Points, in no order, along strands that fork, close into loops and pass close to each other.
Points whose rows are less than 60.2 apart are linked; no others are. Some points are linked to none.
Z418: 20; -5; -29; 3; -1; 1; 1; -3; -10; -6; 1; 20; -16; -14; 26; 3; 7; 25; 26; -19
Z836: -18; -2; -14; -32; -11; -2; -2; 14; -6; 45; -7; -27; 1; 6; 20; -12; -31; 2; 23; -5
Z852: -2; -13; 6; -14; 4; 8; -12; 11; -5; 15; -45; 3; -7; 6; 7; 3; -9; 23; -2; 9
Z404: -24; 0; 22; 14; 16; 3; 13; 1; 1; -37; 8; -9; 12; -17; -15; -19; 12; 11; -27; -4
Z451: 12; 0; 8; -11; 28; 18; -3; -2; 13; 47; -10; 10; -28; 4; -1; -34; -7; -25; 6; -3
Z742: -28; 11; -31; -25; -15; -4; -22; -4; 1; 42; 5; -24; 1; 23; 11; -13; -14; 5; 33; -9
Z595: -23; 6; -39; -6; -4; -5; -39; -7; -6; 20; -2; -15; 5; 29; -1; -1; -12; 7; 28; 3
Z638: 24; -3; -27; -8; 11; -3; -13; 20; 3; 11; -21; 31; -14; -16; -12; 1; -29; -2; 14; -11
Z917: 14; -28; 21; 4; 6; -7; 12; 11; -14; -21; -21; 9; -9; -11; -9; 10; 0; 18; 1; 3
Z867: -9; -16; -1; -15; 14; 19; 4; 3; 5; 5; 0; -11; 3; 13; 5; -12; -22; 2; -20; 28
Z397: 18; -11; 5; 10; 6; 14; -14; -2; -30; 13; -23; 10; 28; -8; 22; -2; 3; -30; 3; -6
Z507: 20; -15; 35; 7; 14; 11; 14; -19; -10; -17; 7; -5; -16; -39; -26; -17; 33; 19; 17; -7
Z702: 37; -5; 21; -10; 1; 13; 27; 2; 1; 28; -2; 8; 4; -21; 3; -31; 37; -17; 3; -19
Z308: 1; 2; 5; 0; 20; 8; -17; -9; 9; 25; 3; 18; -36; 7; -2; -25; -2; -15; 17; 8
Z181: -17; -2; -3; -5; 11; -9; -2; 18; 18; 23; 36; 13; -33; 3; 3; 4; -14; -10; -18; 8
Z467: 30; 11; 8; -24; 13; 19; 9; -3; -11; 43; -2; 21; -8; -12; 2; -43; -8; -16; -1; -2
Z914: 8; 13; -11; -4; -24; -4; 14; 2; 20; 17; 10; -3; 10; 13; -7; -8; 18; -10; -4; 17
Z408: 9; 12; -29; 9; -5; -12; -19; 4; 12; -20; 1; 9; 18; 18; 2; 38; 11; 4; -6; 13
Z382: -35; 22; 2; 9; 4; -1; -1; 18; 24; 11; 31; 13; -14; -14; 3; 7; -11; 1; -13; 0
Z429: 3; 2; -20; -24; -2; 1; -19; 30; 7; 20; -23; 10; 0; 12; 17; -2; -7; 12; 6; 13
Z478: -11; -8; -22; -19; -10; 16; 5; 17; 10; 6; -5; -10; 0; 8; -17; 9; -20; 6; -20; 27
Z387: -8; 8; 29; 5; 5; -28; 5; 8; 1; -27; -7; 10; 14; 3; 27; -6; 19; 17; -13; 1
Z523: -8; -4; -1; -5; -27; -2; -3; 21; -2; 8; 25; -17; -27; 4; 20; 16; -4; -21; 10; 1
Z51: 15; -25; 0; 3; 3; 24; -7; -9; -33; -11; -19; -9; 17; -6; 11; 22; -7; -7; 3; -3
Z177: -22; 13; 13; 4; 16; -18; 41; -3; 31; -20; 31; -29; 13; 2; -9; 30; 7; -1; -38; -17
Z885: 6; 6; 9; 10; 0; 7; -22; 3; -3; -10; -2; 5; -29; -1; 0; -5; 3; -9; 11; 3
Z235: -14; 12; 20; 11; 5; -22; 33; -7; 23; -27; 3; -28; 20; 23; 4; 23; 10; -10; -30; -21
Z632: 10; 4; -12; -1; -17; -11; -16; 23; -14; -31; 15; 5; 4; 5; 21; 40; 12; 2; -15; 11
Z958: 22; -25; 22; 1; 21; 16; 10; -24; -22; -17; 10; 8; 12; -46; -34; -18; 39; 12; -1; -12
Z698: 22; -18; -3; 0; -4; 37; -21; -16; -22; 25; 2; 3; -22; -10; -13; 11; 22; 21; 20; 16
Z341: 19; -19; 21; -11; -14; 17; 5; -4; -28; 6; -8; -19; -14; -11; 14; 3; 16; -3; 38; 7
Z699: 10; 9; -4; -2; -3; 14; -1; -10; 0; 9; -27; -7; 0; 24; 23; -11; 9; -9; 6; -19
Z472: -18; 25; 24; 5; -13; -19; -9; -5; 0; -8; 1; 10; 2; 14; 10; -33; -4; -1; 6; 24
Z160: -8; -9; 38; 19; 8; 11; -13; 1; -22; 15; -22; 8; -6; -13; 5; -19; 4; -9; -13; -11
Z363: -26; 14; 1; 2; -4; -9; -9; -2; -4; -21; 11; -8; -11; 9; 10; -22; -28; 15; 7; 23
Z896: 21; -2; -8; -1; 13; 11; 12; 1; 4; 10; -10; 23; -18; -22; -12; -15; -20; 6; 14; -22
Z24: -1; -10; -30; 18; 12; 8; -20; -18; 3; 5; -12; 0; 22; 16; -11; 28; -9; -5; 15; -7
Z149: -20; 2; -22; 9; 22; 1; -27; -23; 10; 25; -7; -6; 12; 33; 4; 13; -15; 0; 14; 2
Z20: 12; 11; -24; -28; -1; 6; -32; 31; -7; 16; -31; 13; -8; -3; -11; -13; -32; -2; 12; 13
Z881: 3; -9; -29; -8; -6; 36; -18; 2; 5; 7; 3; -9; 0; 7; -22; 9; -5; -12; 2; 33
Z65: 21; -6; 14; -8; 14; 32; 4; -27; -18; -7; -14; 9; 27; -29; -15; -26; 33; 17; -2; -9
Z635: 6; 17; 7; 17; -13; -43; -10; 20; 1; -38; -1; 15; 22; -7; -16; 43; 18; 1; -31; -7
Z13: -35; 25; 25; 19; -6; -15; 6; -14; 11; -38; 11; -8; 14; 1; -15; -24; 22; 19; -21; -4
Z555: 10; -26; 7; 13; 9; -18; 10; 4; -5; -15; -3; 5; 7; -8; -7; 43; -18; 8; 1; 8
Z154: 10; 11; 4; -2; -1; 8; 25; -20; 5; 8; -22; 5; 17; 5; 15; -37; 19; -3; 2; -36
Z17: 4; -9; 27; 10; -7; 12; 9; -6; -12; -18; 22; -8; -33; -31; -12; -16; 23; 7; 11; -19
Z686: -3; 7; 5; 15; -20; -4; -11; -9; 1; -11; -34; -18; 0; 27; 11; 15; 13; -8; 17; -8
Z560: -7; -5; 7; 29; 8; -11; -1; -12; 12; -20; 15; -13; -33; 30; -4; 32; 14; 4; -32; -7
Z250: -9; -3; 49; 9; 16; -15; 2; 3; -11; -10; -13; 11; 5; -4; 25; -25; 17; -7; -18; -12
Z559: -1; -18; 18; 1; 3; -6; 28; 1; 20; -17; -20; -11; 14; 15; -17; 7; 5; 1; -19; 12
Z89: 28; -10; 10; -12; -14; -10; 15; -11; -23; 12; -7; -9; -2; -8; 15; -5; -5; -7; 47; 8
Z271: 15; 3; -30; -23; -40; -8; 10; 9; -22; 28; 10; 1; 14; 6; 3; -15; -14; -11; 2; 12
Z469: -19; -19; 20; 9; 29; 27; 14; -11; -5; -16; 0; -9; 7; -25; -7; -16; 25; 10; -34; -19
Z291: 7; -12; -5; 16; 0; 10; 12; -7; -7; -5; 8; 17; 5; -36; -15; -9; 2; 6; 0; -18
Z666: -5; 7; -40; -21; -10; -25; -16; 5; 2; 23; 41; -15; -11; 25; 27; 8; -16; -17; 18; 15
Z457: 5; -4; 14; 11; -4; 15; -27; 8; -18; 20; -29; 20; 11; -22; 9; -5; 5; -14; 9; -15
Z399: 23; 2; -20; -18; -19; 4; 7; -1; -28; 44; 5; 15; -3; -10; 10; -33; -14; -12; 13; 4
Z350: 0; -13; -12; 9; 6; -10; 21; 2; 8; -21; 3; 6; 32; -15; -26; 30; -6; 7; -3; -8
Z884: 29; -9; -8; -17; -20; 0; -8; 28; -20; -4; -9; 0; -11; -1; 24; 28; 15; 3; 1; 9
Z911: -23; 46; 11; 15; 9; -37; -3; 9; 20; -28; 3; 11; 22; -13; -14; 27; -9; 11; -34; -26
Z908: 10; 15; -11; 7; -10; 1; 13; -4; 32; 5; 5; 14; 2; -1; -23; -19; 13; -21; -4; -1
Z430: -8; 1; -9; 7; -1; 2; -9; 16; 6; 14; 29; -8; -37; 12; 0; 26; -24; -30; -6; 3
Z785: -17; 5; 9; 9; 10; -38; 4; -14; 1; -20; 11; 9; 2; 19; 34; 2; -6; 21; -2; 5
Z120: -4; 5; 15; 3; -2; 29; -4; 3; 2; -22; 13; -10; -34; -22; 3; -10; 9; 0; 27; -13
Z893: -4; 26; 5; 17; 1; -45; 1; 2; 7; -43; 23; 13; 22; -6; -32; 23; -2; 0; -29; -6
Z901: 11; -4; -24; -4; 2; 39; -25; -12; 2; 14; -14; 11; -21; 2; -25; -6; 4; 5; 13; 16
Z989: -9; -5; 3; 3; -32; -4; 13; 2; -17; 11; 14; -18; -17; -8; 1; -7; -10; -1; 14; -2
Z788: 0; -20; 13; -5; 6; -11; 3; 10; -13; -13; -34; 10; 0; -2; 12; 3; -7; 39; -2; 6
Z934: 2; -10; 12; -9; 4; 4; 16; -15; -2; -8; -23; 0; 17; 10; -18; -24; -15; 2; -18; 23
Z623: 18; 7; 6; -1; 2; 14; 4; -5; 17; 26; 7; 27; 3; -19; -13; -28; 30; -27; -4; -2
Z462: -2; -10; 15; 10; -6; -15; 27; -12; -1; -36; -11; -23; 25; 15; -6; 15; 9; -1; -16; -2
Z663: -28; 10; 2; -11; 18; -1; -8; 10; 0; -5; 4; -1; -6; 14; 6; -8; -39; 4; -14; 19
Z41: -19; 19; -13; 6; 10; -12; -21; 10; 5; 8; 24; -11; -12; 25; 16; 37; -31; -11; -11; 5
Z668: 6; 5; -35; -11; -10; -22; -10; -4; 7; 17; 24; -12; 7; 40; -3; 0; -24; -28; 16; 33
Z403: -33; 32; 9; 9; 12; -13; -11; 14; 18; -23; 24; 7; 6; -12; -1; 9; -2; 1; -25; -7
Z476: -1; 7; -8; 5; -1; -3; 16; 2; 14; -24; 23; -13; -31; 21; -7; 14; 0; 1; -31; 0
Z398: 10; -2; -33; 10; 11; 16; -20; -9; 7; -18; -17; 17; 28; -1; -4; 34; -4; -1; -4; 0
Z613: -22; 22; 19; 12; -18; -17; 0; -18; 4; -27; 15; 5; 9; 0; -16; -32; 12; 15; 1; 20
Z445: -18; 10; -3; 4; 11; 4; 34; -2; 42; -16; 16; -21; -10; 5; -14; 2; -2; -2; -23; -10
Z834: 2; -4; 18; -3; 23; 33; -1; -10; -6; -16; -23; 6; 14; -15; 2; -27; 17; 14; -23; -14
Z977: 8; 5; -18; -15; -13; -13; 5; 5; 13; 21; -1; -8; 1; 37; -4; 2; -2; -21; 1; 20
Z297: 15; -23; -1; 11; -21; 19; -13; -13; -25; -4; 9; -7; -6; -20; 4; 16; 21; 16; 29; 4
Z266: 1; -20; -4; 21; 4; 3; 12; 2; -7; -32; 8; 5; 20; -38; -29; 17; 7; 8; -8; -25
Z983: -8; 22; -33; -8; -7; -29; -5; 6; 22; 20; 38; -13; -8; 21; 11; 37; -35; -20; 9; 0
Z960: 24; -18; -13; -15; -3; -1; -17; 11; -23; -9; -22; -8; 8; 12; 22; 19; 1; -6; 10; 7
Z488: 7; -5; 26; 0; 1; 3; 31; -13; 8; 32; -15; 0; 14; -7; 11; -23; 22; -5; 15; -20
Z195: -13; -10; -3; -12; -21; 0; 24; -8; -5; 36; 3; -13; -2; -3; 14; -21; -15; 17; 27; -8
Z543: -29; 5; 4; -3; -3; -12; 12; 2; 30; -5; 5; -10; 20; 1; 1; 21; -5; 22; 20; 2

A fork is a point with three links, a tip a point with one. Leave the first point through the second and follow the links. Name the first fork or tip that comes.
Z17; Z507 => Z867
Z702; Z623 => Z430
Z867; Z478 => Z89
Z507; Z17 => Z271
Z977; Z914 => Z686
Z523; Z989 => Z785
